Points on a hilly landscape, in no order, each with its height.
From any point a climber takes the steepest step (rise divided by distance) to one of its 3 nearest points. It stops when none of these is higher. Distance is the straight distance between rows; heights are no part of it.
K66 height 395: [135 111 130 128 117 123 111 123 139 120 162 147 153 106 156 160 154 117
 138 122]
K443 height 360: [145 109 135 136 155 152  94 104  98 111 157 150 127 162 130  91 138 121
  84 136]
K213 height 469: [ 71 117 123 134 123 135  74 136 133 140  97 120 114 109 137  96 120 107
 104 142]
K685 height 582: [113 149 123 106  75 102 188 124 162 105  97  96 107 127 143 171  90 158
 124 182]
K961 height 280: [109 121 115  78 109  76 149 128 186 151 135 109 116 108 150 160 125 111
 136 177]
K169 height 334: [127 142 134 125 120 137 130 141 155 128 124 124 127 121 130 167 161 147
 143 116]
K923 height 375: [127 129 137 148 146 183  91 136 104 111 133 153 138 147 131 121 145 127
 118 120]
K903 height 209: [191 113 114 113 146 116 146 141  86 153 152 119  84 145 113  31 143  92
 101 116]
K945 height 452: [ 95 161 162 162 141 185 111 141 102 134  96 137 126 124 113 141 156 177
 138 109]
K180 height 456: [ 99 113 153 151 133 158  84 136 130 130 134 145 133 112 144 123 149 133
 115 144]
K269 height 465: [ 92 161 141 161 125 180 104 154 120 121  98 130 123 106 113 136 166 173
 139 110]
K777 height 245: [102  86  91 111 120  94  97 139 153 150 118 119 163  88 129  99  93  62
 142 120]
K620 height 401: [ 78 106 118 132 123 112  97 155 149 155  93 113 121  97 117  81  99  89
 121 137]
K290 height 531: [127 126 111 101 114 131 181 113 158 107  76  88 141 157 153 195  81 176
 112 140]
K884 height 186: [182  82  89 112 153 101 131 117  99 134 146 129 144 149 123  66 108  61
  97 112]
K556 height 305: [152 169 146 157 158 164 136 109  93 127 146 116 127 121 124 152 157 171
 167  65]
K523 height 379: [134 119 125 129 149 139  94 121  91 132 147 148 113 149 134  68 144 109
  79 127]
K253 height 237: [ 94  80  76 116 109  93 123 143 165 148 124 131 160  84 118 116  97  53
 153 124]
K644 height 300: [162 127 145 138 169 148 117 109  74  86 156 179 110 199 116  86 134 120
  83 132]
K433 height 597: [115 111 118 134  66 129 195 100 161 106  87  92 133 141 133 184  52 164
 118 189]
K618 height 247: [ 76 104 146 146  91 117 108 158 156 149 113 131 126  91 122 121 123 121
 144 152]
K216 height 417: [113 162 155 172 158 192 105 124  89 122 107 144 118 116 118 145 153 171
 160  90]
K285 height 328: [189 129 139 154 138 133 130 112 112  97 204 165 167 163 138 158 162 124
 145  83]
K542 height 301: [ 61 175 164 177 135 194  72 153 104 115  65 123 105 120 111 110 147 169
 117 133]
K247 height 463: [131 173 115 129 171 124 177 101 121 111  76  76 123 133 124 156 107 218
 137 122]
K85 height 565: [121 157 123  99 133 118 173 121 159 105  85  95 128 149 148 185 122 190
 136 140]
K236 height 370: [133 105 110 122 142 125  93 129  99 144 128 117 148 127 137  76 107  79
  99 120]
K650 height 427: [112 140 122 144 138 155 187 104 139 114  46  84 136 135 107 169  63 198
 134 153]
K331 height 471: [140 163 115 112 178 134 165 118 115 120  86  88 130 135 129 168 104 195
 132 107]
K990 height 566: [116 143 120  77  98  87 164 122 181 133 112 109 109 117 152 180 117 151
 121 168]
K532 height 211: [172 139 163 119 159 146 126 159  89 136 144 159  43 172 103  21 158 154
 109 116]
K503 height 561: [101 145 128  95  53  67 180 116 172 135  91  85 110 113 138 162  81 115
 142 206]
K297 height 160: [146  75  78 118 129 108 121 146 121 141 125 129 172 121 130  90  72  27
 117 103]
K572 height 318: [ 80 130 156 121  88 116 125 153 169 137 112 129 108 105 126 154 152 132
 152 146]
K323 height 555: [136 114 119  72 120  75 168 119 176 119 140 116 155 131 167 197 131 137
 133 140]
K909 height 258: [ 58 119 145 135  91 120 113 165 168 156 102 112 116  84 112 120 112 114
 154 180]
K752 height 429: [112 184 144 127 130 157 149 141 128 144  77  92  96 112  92 163 144 214
 174 113]
K712 height 581: [117 158 120  97 110 132 181 110 157 100  85  98 125 150 141 181  88 174
 122 156]
K24 height 525: [126 139 135  97 104 107 160 139 163 114 111 108 117 130 143 179 129 149
 132 138]
K293 height 279: [154 135 141 154 148 165  96 116  90 113 162 173 129 173 124 118 148 122
 118 120]
K870 height 307: [165 185 133 143 164 133 152 115  95 129 134 117 146 111 130 166 151 191
 164  69]
K913 height 184: [159 103  81 109 133 116 115 142 101 146 126 111 144 122 116  65  97  49
  90 110]
K827 height 350: [139 183 157 137 152 165 148 127 117 130 105 112 134 114 120 154 158 199
 166  99]
K411 height 574: [112 100 121 116  55 106 199  93 171 120 109 108 137 143 154 189  34 141
 110 195]
K638 height 232: [ 85  91  81 125 114 103 106 147 176 142  81 111 132  85 105  87  83  59
 145 137]
K439 height 480: [136 147 101  92 131 106 169 118 144  98 113  91 155 146 148 190 111 169
 132 131]
K749 height 373: [181 106 141 153 143 134 107 113 122 109 211 170 160 159 131 133 134 108
 122 118]
K600 height 378: [129 139 132 112 118 125 129 135 138 124 153 134 144 118 148 177 170 147
 145 112]
K578 height 308: [126 147 148 141 126 168 112 144 118 122 141 154 133 120 132 151 166 151
 138 109]
K905 height 547: [120 124 116 135 100 150 194  97 157  98  64  96 138 145 126 186  54 184
 110 159]
K757 height 269: [145 122 145 160 151 148 110 113  99 103 179 175 135 166 120 120 136 125
 105 107]
K599 height 226: [ 61  89 123 133 104 119 101 142 172 165  91 115 124  76 105 100  92  99
 143 164]
K59 height 368: [142 136 144 151 163 163  92 123  74 122 137 160 105 157 136  78 138 118
  74 122]
K401 height 316: [171  93  97  88 118  58 139 116 170 132 186 122 182 109 144 162 146  82
 154 126]
K165 height 236: [ 52 106 131 159 101 126 101 155 159 148  87 118 114  78 120  94 105 109
 153 174]
K445 height 355: [112 123 137 144 141 151  80 140 100 129 126 137 131 120 139  98 135 129
  85 136]
K420 height 174: [179  96  58 110 132 100 133 137 116 137 132 108 148 146 114  84  82  36
  85 100]
K656 height 524: [116 159 154 149 142 178  80 122  76 112  95 139  88 139 128  72 144 152
  80 120]
K488 height 277: [126 120 115  66  94  72 161 124 172 131 144 103 141 116 160 153 132 116
 146 163]
K152 height 193: [177 106  85 122 142 114 121 134  97 146 136 108 133 144 125  57 104  65
  89 110]
K320 height 410: [ 78 136 144  98  55  91 151 134 174 146 109 100  96  90 115 143 119 104
 167 181]
K51 height 400: [173  94 130 147 140 114 107 105 113 124 214 167 162 149 145 135 138 104
 131 121]
K766 height 317: [156 155 163 168 182 171 123 103  76  88 171 183 127 195 105 139 125 134
 143  90]
K549 height 396: [123 177 142 140 172 133 159 108 100 139  71  77  99 109 120 139 128 251
 159 119]
K122 height 325: [159 134 142 131 157 136 105 117  81 102 149 155 100 185 115  77 152 129
  74 110]
K635 height 310: [168 161 152 162 163 183 120 105  83 100 183 165 152 152 112 150 153 145
 160  84]
K212 height 218: [205 127 130 126 174 117 154 170  88 158 157 133  79 158 106  26 142 108
 114 108]
K579 height 326: [150  99  96  85 117  62 130 126 160 137 180 129 168 107 160 150 142  88
 137 119]
K538 height 486: [ 88 115 118 112  49  72 154 129 185 157 100 127  95  82 112 144  94  81
 175 175]
K806 height 354: [147 185 147 141 171 134 153 119  90 131  97  76 127  99 129 148 141 235
 162  93]
K138 height 139: [126 101  78 117 136 103 114 145 116 147  93  89 146 112 137  68  77  51
 102  92]
K502 height 448: [ 95  97 139 146 121 139 101 144 134 134 116 137 147 116 137 115 147 124
 123 144]
K601 height 261: [166 108 136 114 170 138 110 101  90 110 185 170  86 201 113  80 135 126
  86 131]
K723 height 138: [141  80  80 124 141 110 111 121 123 137 152 135 176 124 117  85 106  47
 121 117]
K664 height 286: [ 60 108 162 158  98 135 106 165 163 143  88 117 109 103 115 129 134 130
 143 171]
K416 height 257: [163 153 159 157 173 167 107  92  66  90 166 184  93 191 109 107 137 144
 107  92]
K142 height 359: [119 136 139 150 147 169  86 116  73 110 135 145 111 160 140 101 153 136
  84 117]
K482 height 365: [157 135 126 108 122 117 141 127 151 121 170 135 157 127 159 180 165 140
 135 121]
K609 height 230: [194 127 150 133 167 122 136 169 103 159 176 140  70 170 104  32 152 130
 115 104]
K522 height 198: [192 102  86 107 165 122 146 136  95 144 146 112 123 155 119  44 112  68
 105 114]
K621 height 433: [ 77 105 123 125  74  81 132 141 178 160 113 118 105  71 113 124  98  87
 180 176]
K146 height 585: [109 114 127  86  89  93 182 121 171 111 103 111 131 155 155 185  79 142
 111 180]
K725 height 219: [128  83  75 110 120 100 120 141 130 132 110 103 168 126 133  87  91  29
 114 102]
K612 height 349: [130 112 122 142 158 145  97 110  95 130 160 153 145 137 139 111 137 105
  96 132]
K515 height 320: [111 165 157 165 167 198  88 120  80 118 127 150 116 149 117 120 149 152
 111 107]
K249 height 573: [109 131 114  72  92  83 169 122 169 127 122 111 126 138 158 182 112 143
 127 170]
K786 height 299: [123 161 145 152 130 167 126 138 105 116 125 151 133 109 125 154 167 161
 157  91]
K506 height 322: [192 161 163 165 173 159 131 107  84 112 191 162 136 163 117 147 141 143
 164  82]
K461 height 606: [ 68 146 151 152 129 166  78 155 116 124  87 141  93 111 123  87 153 154
  91 151]
K736 height 327: [105 161 162 154 130 166 135 147 147 125  76 110 112 114  98 151 155 190
 157 117]
K125 height 332: [172 142 155 175 172 174 112 114  89  94 195 176 136 184 124 144 139 127
 138 105]
K14 height 273: [148 147 152 167 158 154 102 106  70  99 160 177 127 167 126 105 150 116
 104 109]
K626 height 253: [168 126 138 159 178 148 103 111  75  96 189 187 121 189 110 118 132 132
 107 109]
K631 height 509: [143 142 117 105 119 101 165 127 166 106 121 100 136 134 145 181 148 160
 142 116]
K259 height 500: [ 88 124 148 141 133 145  75 144  95 131  86 121  99 124 131  63 143 134
  73 138]
K288 height 454: [135 155 147 147 165 181 102 121  63  97 122 156  90 157 123  66 152 142
  81 105]
K802 height 331: [159 133 125 118 150 127 125 148  90 134 128 144  81 149 115  24 150 125
  75 124]
K22 height 283: [138  66  84 115 127  96 111 132 137 140 166 137 185  93 126 120 116  48
 132 118]
K705 height 306: [125  89  96 126 128 115  98 125 120 147 121 129 148 109 124  94 104  61
 110 117]
K316 height 339: [149 128 137 119 148 159 102 132  85 114 120 148  91 169 128  61 159 129
  75 136]
K640 height 281: [193 122 149 117 184 128 129 127 106 112 169 166  74 211  95  49 153 141
  89 112]
K408 height 285: [177 148 155 119 166 149 104 128  70  96 152 178  72 183 106  50 151 139
  77 118]
K245 height 461: [123 175 133 126 146 140 161 118 121 141  62  93 101 118 100 150 139 224
 158 110]
K593 height 293: [178 148 149 163 158 165 138  97 104 104 184 162 148 169 130 168 169 147
 142  72]
K157 height 187: [160 109  91 117 134 115 130 145 102 152 109 114 119 130 131  48 117  76
  88 115]
K916 height 560: [126 141 111 109 121 127 188 110 143 102  87  90 140 163 137 190  88 185
 129 143]
K117 height 357: [116 100  92 123 136 109  98 133 125 135 108 122 154 114 131  84  90  67
  99 134]
K273 height 194: [ 75 119 137 122  92 104 131 142 173 153 109 133 106  85 120 140 134 128
 150 169]
K643 height 254: [ 92  87  96 126 121 107 107 137 141 145 106 119 149  97 124  95  95  62
 132 128]
K899 height 256: [166 105 129 146 152 134  96 119 103 120 183 169 149 152 136 104 139 107
  95 130]
K558 height 435: [ 80  97 105 118  91  88 150 130 184 159 115 122 121  86 100 115  94  67
 173 151]
K184 height 266: [ 93 129 122  71  79  69 166 120 184 148 116 108 115 101 136 149 114 119
 151 183]
K927 height 384: [141 176 115 136 182 133 166  97 103 127 102  90 129 122 130 150 132 213
 149  97]
K336 height 369: [146 113 132 141 131 140  89 121 104 122 182 162 159 142 134 136 152 106
 121 106]
K460 height 479: [ 96 157 155 164 137 182  86 130 120 130 113 146 129 121 126 131 146 160
 132 123]
K209 height 397: [123 123 142 143 138 149  95 130 115 121 156 153 135 122 145 136 140 139
 114 115]
K436 height 284: [158 153 158 156 181 155 110  95  78  83 162 187 109 208 119 111 142 131
 113 101]
K560 height 407: [148 160 132 114 138 134 134 131 140 107 153 143 152 128 146 178 168 172
 145  97]
K76 height 595: [111 133 126  98  92 111 190 120 163 105  90  95 120 143 141 194  88 165
 118 176]
K334 height 414: [133 154 128 131 190 129 165  94 106 131  79  80 120 112 121 158 120 225
 150 108]
K851 height 353: [157 183 131 147 157 143 142 123  94 130 127 109 128 106 116 157 150 204
 163  76]
K355 height 408: [100 138 146 109  59  95 163 147 190 141  96 103  89 112 122 151 122 149
 141 181]
K835 height 362: [106 148 144 104  78 115 164 148 177 131  83 119  99 110 120 154 124 172
 154 176]
K678 height 440: [168  87 119 116 110  74 112 109 147 140 206 148 181 114 132 147 150  87
 138 120]
K376 height 347: [105 100 120 140 140 134  93 130 119 144 134 140 134 106 146  98 119  96
 109 138]
K893 height 428: [167 161 125 108 129 124 159 109 130 103 171 130 158 135 145 195 167 165
 140  85]
K450 height 419: [190 101 121 130 131  99 122 105 128 129 219 160 172 128 138 161 162  96
 142 113]
K327 height 166: [177 107  48 110 118 112 137 148 117 130 110 107 159 140 116  77  94  35
  85  91]
K831 height 290: [ 77 141 171 134  95 144 114 154 151 138  93 132  99  98 111 146 145 161
 154 155]
K338 height 385: [129  88 135 140 128 119  99 121 141 133 166 152 155 110 142 124 136 102
 129 133]
K295 height 441: [158  96 126 116 129  93 119 117 149 137 196 150 161 123 136 159 168 113
 137 117]
K690 height 388: [155 130 139 134 121 143 114 124 121 125 173 148 149 123 134 164 161 133
 135 107]
K229 height 559: [149  74 100 141 115  90 117 114 134 150 189 154 165 116 127 131 123  52
 127 123]
K604 height 296: [105 121 119  90  90  72 148 140 179 144 127 122 121  96 138 151 130 115
 158 152]
K403 height 404: [109 109 134 134 121 130  97 139 146 142 148 136 143 100 141 134 156 117
 128 125]
K701 height 366: [178 106 135 160 148 137 125 112 104 102 212 183 140 164 127 142 147  98
 133 110]
K469 height 155: [172 103  53  93 104 110 141 164 139 126 108 106 149 138 123  89  89  24
  83  87]
K774 height 358: [144 122 113 100 117 101 117 136 159 123 168 123 164 122 162 181 164 127
 136 117]
K719 height 191: [ 71  99 116 135  97 107 112 139 168 146 106 129 125  79 129 120 122  99
 155 162]
K992 height 231: [ 68  98  89 129 102 101 108 151 170 146  78 113 124  90 102 102  71  60
 147 145]
K114 height 265: [176 118 155 131 157 136 135 167 100 143 160 166  52 187  94  28 162 143
 116  93]
K54 height 260: [117  88 123 118 113  93 114 134 160 145 150 136 151  89 139 132 137  85
 149 124]
K141 height 321: [167 110 130 132 153 136  94 127  87 130 156 161 128 178 143  83 133 108
  88 139]
K476 height 309: [165 142 150 128 171 163  91 121  69  97 142 168  89 192 122  80 148 130
  77 108]
K155 height 504: [124 154 116 115 145 141 180 117 145 108  68  85 122 136 121 184  96 201
 134 140]
K382 height 262: [166  75  73 117 135  89 121 125 136 147 165 141 189 106 119 126 109  45
 133 114]
K800 height 313: [190 170 161 175 184 158 148  87  71 101 193 164 137 173 101 152 123 157
 174  85]
K696 height 125: [147  71  64 123 120  96 127 136 137 134 136 126 168 116 117 115  82  18
 113  93]
K698 height 533: [119 157 125  99 124 120 158 134 152 111 101 103 130 118 142 176 147 179
 141 114]
K872 height 323: [ 96 174 160 131 108 146 152 142 159 137  78 110 107 120 105 159 139 182
 161 143]
K196 height 341: [116 169 133 133 130 154 146 135 129 126 101 115 122 119 125 159 155 176
 161 113]
K624 height 386: [ 90 110  96 115 134 112 111 144 127 154  85 110 132  99 120  71 102  60
 112 124]
K969 height 556: [112 104 105  83  87  87 188  93 179 114 115  98 135 150 168 204  60 131
 117 183]
K6 height 282: [153 159 139 150 143 158 136 120 103 114 152 145 150 130 131 152 166 169
 143  84]
K264 height 361: [154 126 126 111 158 139 109 128  78 122 134 142 111 159 131  50 149 126
  72 127]
K30 height 335: [176 119 143 120 162 125 123 136  80 132 156 151  89 183 124  44 151 116
  74 127]
K434 height 314: [163 107 107  86 119  67 135 112 150 100 189 126 179 134 172 171 140 101
 120 127]
K21 height 171: [132  88  77 100 116 103 120 148 132 138  99  97 155 135 116  70  92  47
 116 107]
K479 height 576: [105 122 125  97  62  87 186 119 168 131  98  89 120 118 150 181  79 137
 126 195]
K898 height 364: [165 120 143 148 133 141 118 109 108 116 186 166 156 145 144 161 177 137
 134  96]
K240 height 527: [142  86 104 122 128 101 111 119 141 149 178 151 177 107 131 132 139  76
 131 119]
K568 height 201: [205 120 109 114 163 113 132 140  95 132 154 132 105 168 113  53 114  99
  81 135]
K707 height 382: [114 189 155 162 140 166 137 149 106 141  86 117 114 112 108 156 155 204
 180  98]
K12 height 288: [162  90 100 132 149 108 116 115 108 128 168 139 146 140 129  90 119  71
  85 136]
K861 height 351: [141  91 119 146 136 123 104 132 112 127 155 158 150 134 141  89 125  88
  94 137]
K163 height 377: [117 110  92 128 146 120 105 128 116 150 103 102 132 103 130  75  99  69
  96 121]
K991 height 430: [126 186 151 138 155 147 170 126 103 130  65  82 107 107 101 149 140 223
 162 118]
K580 height 295: [133 151 153 167 150 185 112 124  76 102 145 155 127 132 128 132 150 144
 113  97]
K143 height 532: [ 60 116 137 140 110 127  87 146 139 153  89 119 115 108 125 110 120 119
 123 160]
K570 height 278: [186 161 136 132 152 147 146 104 109 116 175 147 154 135 138 168 171 154
 153  71]
K951 height 534: [ 83 121 142 142 120 154  80 155 112 136  97 124 108 106 135  90 133 122
 104 137]
K282 height 127: [ 89  95 129 118 110 101 116 141 164 159 124 122 130  84 124 125 113  79
 164 156]
K277 height 502: [ 74 106  99 131  64  92 143 139 178 153 109 105 100  77  94 120  72  63
 176 161]
K649 height 294: [ 81 128 153 154  98 130 100 156 160 135 115 128 122 105 131 143 148 145
 147 142]
K170 height 564: [123 121 103  69 115  68 171 122 176 117 135 102 144 136 180 181  97 126
 118 165]
K672 height 405: [ 48 130 161 153 106 150  88 157 133 127  68 141 103 116 130 101 131 143
 131 165]
K237 height 333: [182 152 145 170 166 149 127 100  97 102 212 179 144 178 105 150 137 136
 149  89]
K921 height 496: [147 163 124 100 139 128 163 122 142 118 119 105 136 140 149 183 145 169
 131 113]
K914 height 324: [ 92 178 159 166 144 194  79 139  91 119  86 144 114 132 124 110 152 175
 112 112]
K348 height 356: [166 117 120 103 117  89 137 120 141 118 188 133 172 136 154 176 162 143
 137 113]
K724 height 35: [110 123 134  94  84  96 143 132 175 138 130 103 116 108 144 169 138 134
 140 169]
K429 height 291: [180 176 170 164 183 162 139  96  69 117 176 135 130 144 108 131 151 160
 171  72]
K378 height 519: [117 180 140 112 113 129 167 119 135 116  59  82 111 128 110 167 112 201
 134 139]
K276 height 367: [159 191 139 139 190 134 157 112  96 141 110  93 130 104 125 153 143 226
 151  83]
K747 height 464: [151  94 116 110 128  95 119 118 141 132 198 142 173 111 146 141 155  98
 148 123]
K963 height 376: [134  81  95 131 126  95  99 133 146 148 161 137 177 105 137 115 115  61
 138 126]
K189 height 259: [160 109 146 155 164 143  99 100  91  99 178 184 124 183 126 113 151 110
 114 125]
K109 height 210: [160  69  90 119 152  99 109 121 103 149 161 137 164 144 132  84  99  61
  87 121]
K765 height 345: [113 134 138 128 101 139 127 142 145 137 139 141 135 120 123 169 153 152
 146 116]
K919 height 402: [116 102 113 133 139 139  88 130 101 130 125 137 142 136 133  75 128  98
  90 133]
K442 height 363: [134 131 134 126 143 140  83 131  89 125 123 134 102 151 132  49 142 113
  69 132]
K375 height 188: [202 127  80  98 113 113 155 157  97 161 136 107 126 156 112  65 106  56
 107  92]
K88 height 449: [164 162 121 111 149 138 159 118 114 111 140 111 149 128 140 169 157 162
 139  88]
K454 height 302: [ 73 171 156 163 110 174 113 149 140 129  86 124  90 100 106 143 155 186
 162 128]
K312 height 170: [ 98 114 127 103  91  85 145 146 179 152 129 113 127  93 135 152 125 116
 153 172]
K979 height 583: [110 155 131 103  87 121 178 130 161 110  81  94 115 141 136 192  89 177
 124 168]
K508 height 238: [ 74  98  87 111 110 106 124 139 167 138  86 118 124  97 110  85  70  43
 153 132]
K17 height 292: [152 161 149 170 163 184 122 123  88 103 152 151 138 147 112 142 147 147
 152  94]
K490 height 546: [122 156 147 104  89 133 185 124 157 118  62  86  98 134 127 173  78 181
 135 167]
K607 height 572: [ 86 146 153 151 125 181  74 139 104 126  77 140  98 125 133  80 145 147
 100 120]
K775 height 289: [141 137 147 146 141 168 102 130 107 109 176 168 139 152 128 140 152 130
 139 102]
K780 height 383: [132 100 136 141 125 145  93 128 116 133 177 152 148 130 132 131 153 121
 116 117]
K437 height 130: [155  73  65 120 132 105 121 129 108 138 135 135 172 135 124  93  83  32
 105 103]
K80 height 319: [125 194 143 154 186 167 128 124  93 143 105  98 120 104 129 136 156 212
 170  77]
K877 height 381: [ 62 108 148 144  71 108 130 146 192 160  87 122  96  69 101 114 110 102
 157 190]
K504 height 450: [ 89 112 134 122 143 139  94 145 105 135 110 117 115 127 131  62 126 103
  87 138]
K102 height 415: [137 163 137 119 138 139 157 128 125 116 123 102 144 133 143 184 166 193
 153  82]
K359 height 343: [129 122 112  85 108  78 131 125 162 150 172 115 162 109 146 176 147 111
 138 130]
K119 height 372: [ 99 155 162 179 162 198  86 128  84 124 111 147 116 125 123 118 147 164
 139 111]
K623 height 346: [162 125 132 125 155 130 107 129  82 127 145 155 102 187 125  72 133 112
  78 132]
K642 height 246: [ 86  85  90 122 128 104 128 146 150 135  99 118 148  96 114 108  86  47
 145 123]
K315 height 491: [129 179 138 120 147 132 169 126 130 125  77  94 120 122 123 161 116 207
 144 109]
K177 height 270: [140 158 156 163 176 187  98 107  61 108 148 178 116 165 117 115 142 126
 131 106]
K124 height 586: [114  85 119 125  57 137 192 108 168 104 101 113 138 143 141 195  37 153
 110 180]
K449 height 340: [146 188 157 153 166 157 137 117  85 131 142 123 138 118 125 148 152 200
 160  76]
K266 height 311: [194 131 159 118 164 133 132 144 100 126 163 148  63 189  97  44 159 131
  95 119]
K521 height 399: [136 142 167 140 157 171  87 118  86 107 124 166  93 163 131  81 145 131
  90 116]
K663 height 447: [ 64 150 157 169 125 172  91 151 133 129  92 131 118 106 116 140 146 168
 129 128]
K390 height 394: [119 186 146 162 155 188 117 129 103 119 104 127 116 119 115 157 160 187
 166  98]
K996 height 432: [ 65 131 161 160 115 162  85 154 139 126  92 134 104 106 118 127 154 153
 132 138]
K740 height 338: [177 127 145 157 163 154 120 106  90 101 196 176 134 176 108 152 145 132
 134 105]
K91 height 303: [124  83  82 121 139  99 103 144 131 140 119 125 154 118 127  67  91  43
 105 115]
K62 height 578: [119 112 126 131  32 105 199 100 173 126  86  90 106 128 160 164  50 139
 115 197]
K302 height 392: [ 83 184 161 184 145 180 112 141  97 142  87 106 107 105 111 133 153 182
 162 109]
K993 height 224: [173  96 113 128 158 107 110 113  88 136 174 144 116 144 127  63 120  82
  82 128]
K322 height 298: [154 149 153 166 166 181 111 119  84 105 184 164 140 147 133 147 148 133
 151  91]
K748 height 387: [ 97 120 114  93  81  74 158 128 189 156 114 104 111  74 126 138 108  87
 179 161]
K809 height 431: [131  85 101 117 113  96 117 128 147 137 167 137 170 105 138 147 137  79
 135 128]
K352 height 594: [153  77  96 120 130  85 125 121 142 154 184 128 182 106 134 140 132  56
 149 126]
K524 height 541: [108 131 128 117  44  78 170 110 185 159  98  98  93  92 114 130  98  98
 156 191]
K875 height 526: [ 83 127 121 126  47  94 161 128 192 153 101 100  82  61 102 124  84  80
 180 191]
K398 height 287: [140 168 157 164 153 191  92 108  66 110 137 165  98 166 129 107 142 143
 108  98]
K717 height 329: [128 103 117  92 104  65 141 116 183 143 155 125 162  92 151 164 140  86
 141 132]
K950 height 371: [139  81 130 125 131 121  90 123 116 132 171 162 159 114 140 131 144 102
 128 123]
K435 height 374: [116  87 115 125 132 129  99 135 116 141 141 138 144 114 145 103 122  93
  96 135]
K23 height 520: [ 93 121 144 149 121 156  94 142 124 132 117 148 139 115 133 120 161 157
 130 129]
K973 height 342: [ 95 170 145 120  96 141 165 150 161 133  82  96 104 116 119 160 150 174
 148 155]
K497 height 530: [144 126 114  83 131  98 172 116 165 105 126 112 151 153 166 193 119 151
 121 126]
K566 height 380: [124 117 106 117 140 123  94 125  98 141 112 118 126 121 127  57 116  87
  93 119]
K587 height 312: [146 157 133 127 149 157 106 139  81 116 118 150  71 150 121  50 169 140
  74 115]
K205 height 467: [124 154 123 128 161 142 179 108 116 108  54  70 124 130 110 168  82 232
 141 147]
K68 height 571: [ 82 143 149 146 127 168  87 147 115 122 104 142 120 119 129 107 146 138
 109 138]
K944 height 275: [154 170 165 176 175 191 116  95  74 109 166 162 129 167 122 132 148 154
 142  94]
K371 height 523: [129 143 108 127 146 132 171  99 141 106  68  76 127 151 129 182  88 201
 139 145]
K782 height 162: [ 99  95 105 133 114  97 104 134 164 149 133 124 150  94 129 111 119  87
 148 145]
K720 height 489: [106 134 141  96  53  87 165 131 173 139  98 100 101 101 134 163 127 130
 147 180]
K957 height 549: [122 168 138 101 120 131 169 127 152 119  83  98 110 112 131 181 129 182
 148 134]
K639 height 393: [ 74 120 146 128  67  99 139 140 187 162 112 107  92  77  98 126 110 109
 156 185]
K887 height 276: [114  76 106 147 138 120  98 132 130 153 152 138 156 109 145 103 111  86
 123 130]
K65 height 204: [190 119 112 108 138 114 133 156  94 144 135 123 104 151 109  34 133  85
  92 117]
K750 height 348: [116 112 140 127  97 110 132 137 161 143 153 145 137 100 147 143 149 129
 146 146]
K703 height 337: [ 97  85 130 128 124 125  94 132 135 147 138 131 143  97 136  96 125 102
 116 130]
K481 height 165: [ 87  90 133 144 108 106 102 144 163 149 125 123 130  93 123 121 126 103
 136 141]
K83 height 570: [127 123 110  80 101 108 172 118 178 112 115  98 145 149 170 199  83 144
 101 170]
K634 height 398: [117 175 154 172 158 195 116 117  81 122 128 152 121 127 108 131 157 156
 154  96]
K799 height 330: [ 93 147 159 134 107 144 124 148 165 133 100 121 122 122 131 154 154 175
 141 140]
K665 height 274: [ 70 141 159 145  77 145 113 158 155 137  95 114  98  95 103 133 147 149
 170 159]
K148 height 550: [ 99 138 132 105  54  78 180 122 181 145  95  94  96 107 140 145 108 123
 138 197]
K794 height 470: [146 150 120  90 132 113 162 125 142 120 140 104 153 130 158 194 147 159
 127 102]
K559 height 336: [175 134 122 116 134 112 131 109 142 112 199 150 168 134 156 174 176 131
 133 108]
K751 height 542: [131 134 133  82 116  98 148 131 170 118 146 119 138 130 160 180 136 144
 138 133]
K317 height 616: [114 120 129 115  65 119 195 115 163 110  71  91 113 138 139 184  60 148
 114 202]
K181 height 304: [ 79 130 157 146 100 139 110 155 166 134 105 131 112 103 122 138 146 142
 155 146]
K955 height 344: [ 99 147 153 121  88 134 145 154 172 141 101 125 102 115 121 152 139 156
 158 151]
K453 height 315: [114 102 118  89  96  70 140 125 192 148 141 123 138  95 129 167 134 106
 149 151]
K628 height 297: [ 90  98 106  88  92  80 138 130 183 152 137 130 152  91 125 135 111  85
 172 143]
K527 height 485: [116 131 132 135 129 143 197  89 145  99  61  78 125 146 118 188  57 183
 127 156]

Where does a climber stop that starts at each point below?
K749 -> K352
K923 -> K461
K560 -> K76
K102 -> K76
K336 -> K461
K285 -> K461
K950 -> K461
K751 -> K76
K497 -> K76
K701 -> K352
K559 -> K352
